Each scene shows the same named points in several views. A view is turned or mirrored, and shifted as a whole, has a little noise and may leave points out.
(in the rows, 128 means zero)

Scene 1
View 1
ner: [102 107 126 125 122 123 108 105 110 150 120 148 146 129 143 154 113 129
 130 129 141]
zugo: [100 129 125  95 127 122 125 155 121 153 133 159 143 121 130 148 100 130
 134 141 138]
tefef: [146 132 160 103 123 131  84 111  98 153 192 145 137 150 102 136 132 135
 139 111 130]
fer: [121 142 149 114 128 134  89 125  93 147 168 147 152 132 125 153 117 143
 126 122 141]
lofor: [103  87 123 103 149  91 125  85 137 142 137 159 133 147 107 130 134  79
 168 123 147]
Dodi: [ 96 133 124 108 140 116 106 128 109 139 140 145 138 117 134 163 121 119
 144 153 141]
tuta: [ 99 163 157 109 168 117  93 134  92 127 187 157 169 127 113 157 119 116
 137 124 164]
sab: [ 74 112 122 139 134 124 117 112 106 143  97 158 174 119 162 162  94 133
 116 123 161]
gige: [ 93 156 141 137 146 132  75 114  76 128 151 136 160 111 152 185 122 141
 123 146 153]
kot: [103 140 161 110 162 115 105 122 103 135 179 168 177 144 106 138 112 112
 135  98 169]
zuz: [121 110 163 126 119 139 109 111 102 160 149 171 184 158 124 123  92 147
 108  69 159]
goka: [ 64 102 106 129 136 113 132 118 123 144  79 158 159 113 165 163  95 120
 128 142 155]
Sunuv: [ 91 152 133 105 114 147 123 189 103 158 124 164 171 108 153 158  69 169
 100 132 144]
Lolef: [128 125 168 128 122 142  92 107  91 155 167 159 176 154 122 134 105 151
 111  81 153]
forun: [ 57 142 126 156 152 128  96 114  82 126 103 146 185 100 181 192  99 140
 107 143 172]
dufu: [155 131 147 125  85 158  60 103  77 163 164 120 122 134 140 163 132 178
 119 134 108]
View 2
fer: [100 100 127 102 123 130 108  97 142 104 147  94 130 137 123 125 102 161
 164 118 131]
dufu: [ 85 112 106 100 162 133 125  55 147 129 138 109 109 132 147 140  93 219
 153 107 108]
gige: [134 119 152 102 145 146 122  97 135 118 136 119 160 126 104 120  89 151
 188 109 134]
Dodi: [118 126 142 127 125 136 103 112 111 118 149  97 142 136 141 122 121 138
 191 131 147]
zuz: [118  72 110  99 117 109  71 101 148  82 130  58 119 167 102 109 120 143
 136 112 100]
sab: [161 118 143 131 151 116  82 112 112 119 120  82 158 162 105  97 133 125
 180 114 109]
tuta: [109  94 146  91  94 148 106 120 143  84 157  98 145 126 106 126  90 124
 177 124 156]
ner: [135 120 127 130 143 128  84  97 111 117 130  83 129 151 135 118 130 144
 175 123 118]
zugo: [101 115 134 135 119 107 100 126 120 120 155  79 142 156 140 104 136 142
 179 133 141]
tefef: [ 86  92 110  93 111 142  99  83 144  92 151  89 104 130 141 143  98 170
 152 124 132]
forun: [174 127 165 119 166 130 107 112 121 127 118 110 187 147  80  94 109 127
 196 103 116]
lofor: [135 117 121 133 100 154  52 103  88  86 140  64  99 136 165 145 141 103
 178 149 143]
Lolef: [111  75 113  88 122 123  86  88 156  85 132  75 118 152 103 121 102 157
 138 109 105]
kot: [116  81 134  92  89 140  83 117 142  72 148  78 129 138 105 124 102 116
 161 125 142]
View 3
tefef: [215 137 125 125 102 138 112 146 140 110 128 110 103  97  71 131 112  77
  77 139 170]
Sunuv: [108 131 177 104 120 170 123 184 132 122  83 159 116 117 132 135 107 120
 105 135 171]
gige: [117 129 120 116  88 140 111 133 150 116 148 103 127 100 117 132  90  94
 101 165 161]
fer: [171 134 131 120 103 145 116 150 141 116 124 117 112 102  92 131 105  90
  88 147 166]
forun: [ 56 118 134 105 101 145 127 141 161 142 141 107 147 135 132 119  91  91
 103 173 149]
kot: [180 135 103 136 117 128 146 143 142 128 112 136 130 122  67 115 109  98
 103 153 127]
goka: [ 73 107 159 100 113 131 115 144 177 153 114 132 150 164 103 131 130  84
  69 122 143]
zugo: [137 124 155 113 110 137 106 152 153 123  99 151 123 122  93 145 130 106
  81 109 154]
lofor: [170 113 118 125 109  96 111 118 181 143 122 128 142 151  39 134 151  71
  53 101 122]
Dodi: [130 121 132 116  94 124  98 130 162 121 127 129 131 114  93 147 123  99
  81 120 150]
dufu: [187 133 159 104  89 163  87 158 142 104 148  79  87  86 108 143  99  61
  61 145 217]
tuta: [162 138  96 137 102 126 129 132 140 115 124 135 128  98  84 126 102 113
 115 155 130]
Lolef: [194 136 134 121 122 156 148 169 135 132 114 108 110 126  80 105 100  69
  85 169 168]
zuz: [186 133 146 117 136 158 158 179 139 144 100 119 116 147  75  99 108  66
  80 163 161]
ner: [133 118 149 108 107 135 111 144 165 137 125 113 129 139  89 132 123  72
  64 129 161]
sab: [ 90 115 151 104 115 142 130 153 166 150 119 119 143 156 106 119 113  78
  81 148 149]
View 4
lofor: [132 136 186 152  99  97 100 105 108 153 138 148 148 161 102 173 185 151
 130 149 125]
Sunuv: [126 173 158  85 201 114 115 114 128 166 104 142  97 131 159  83 115  99
 164 111 129]
Dodi: [137 150 171 114 137  97  91 109 115 178 125 182 116 123 127 137 151 130
 151 131 115]
ner: [111 128 180 140 148  96 104 127 112 168 117 153 129 122 131 128 153 144
 141 134 116]
goka: [110 142 184 145 166 134  96 119 116 161 157 151 131 121 139  89 172 151
 166 122 118]
zugo: [131 163 160 105 152 100 104 104 125 165 114 149 112 145 125 122 146 123
 158 134 124]
kot: [162 158 197 114 133 104 120 109 102 152 121 159 132 156 153 178 134  94
 102 113 136]
forun: [129 138 203 133 183 139  94 131 103 176 156 195 121  82 181  96 139 123
 146  92 110]
tefef: [138 136 176 109 129  55 118 125 107 174  71 162 120 136 131 186 116 109
 105 139 124]
sab: [114 136 194 142 174 127 107 129 108 160 143 152 130 116 158 102 151 134
 144 110 121]
Lolef: [127 133 196 122 161  82 136 139 101 156  82 138 130 137 163 162 109 100
  93 117 133]
tuta: [171 165 190 100 136 105 107 105 104 167 125 190 120 135 158 173 126  88
 114 108 127]
zuz: [120 136 198 131 168  94 143 138 105 142  90 111 136 152 162 149 120 104
  97 117 140]
View 5
goka: [119  90  86  75 144 171 112 174 131 128  91 149 167 177 115 151 167  97
 186  92 125]
dufu: [104  50 137 136 116 131 180  77 109  99  86 127 163 112  89 105 158 153
 131 112  94]
fer: [110  85 144 121 132 140 170 119 106 102 112 128 154 146 112 108 161 124
 142 122 149]
Dodi: [111  89 127 101 124 162 140 134 125 100  91 143 156 180 125 123 186 121
 148 109 147]
Lolef: [ 98  90 146 126 152 120 187 135  94 120 137 110 168 119 110 111 136 115
 166 132 146]
lofor: [ 68 102 140  93 129 140 156 170 137 103 110 117 189 200 172 140 206 141
 191 120 139]
zugo: [139  87 128 108 124 153 150 153 137 115 113 150 147 175 127 142 167 129
 149 110 147]
zuz: [104  92 139 121 159 118 185 160 102 133 150 112 170 120 116 129 127 113
 182 130 144]
ner: [101  81 115  99 136 149 146 145 123 116  98 133 171 158 119 133 169 122
 172 107 120]
gige: [103  89 121 101 139 165 137 106  91  94  82 135 153 151  91  91 170  91
 139 110 153]
forun: [112  95  86  77 159 181 107 137  91 116  80 144 157 151  78 107 154  58
 165  95 148]
tefef: [ 92  82 164 133 125 123 191 112 109  96 119 116 164 143 128 106 170 147
 143 132 143]
tuta: [102 111 155 111 140 151 161 130  96  91 119 127 148 172 126  93 176  99
 139 131 195]
kot: [ 95 114 157 112 149 137 172 152  99 105 137 117 160 166 135 107 165 104
 161 136 187]
Sunuv: [179  82 112 114 136 160 145 149 125 132 122 165 123 144  87 141 126 103
 135 105 154]

In a view up to two points have been moved. Name them for each view, in the order of its rows, or write -.
view 1: tefef
view 2: dufu, zuz
view 3: -
view 4: ner, tuta
view 5: -
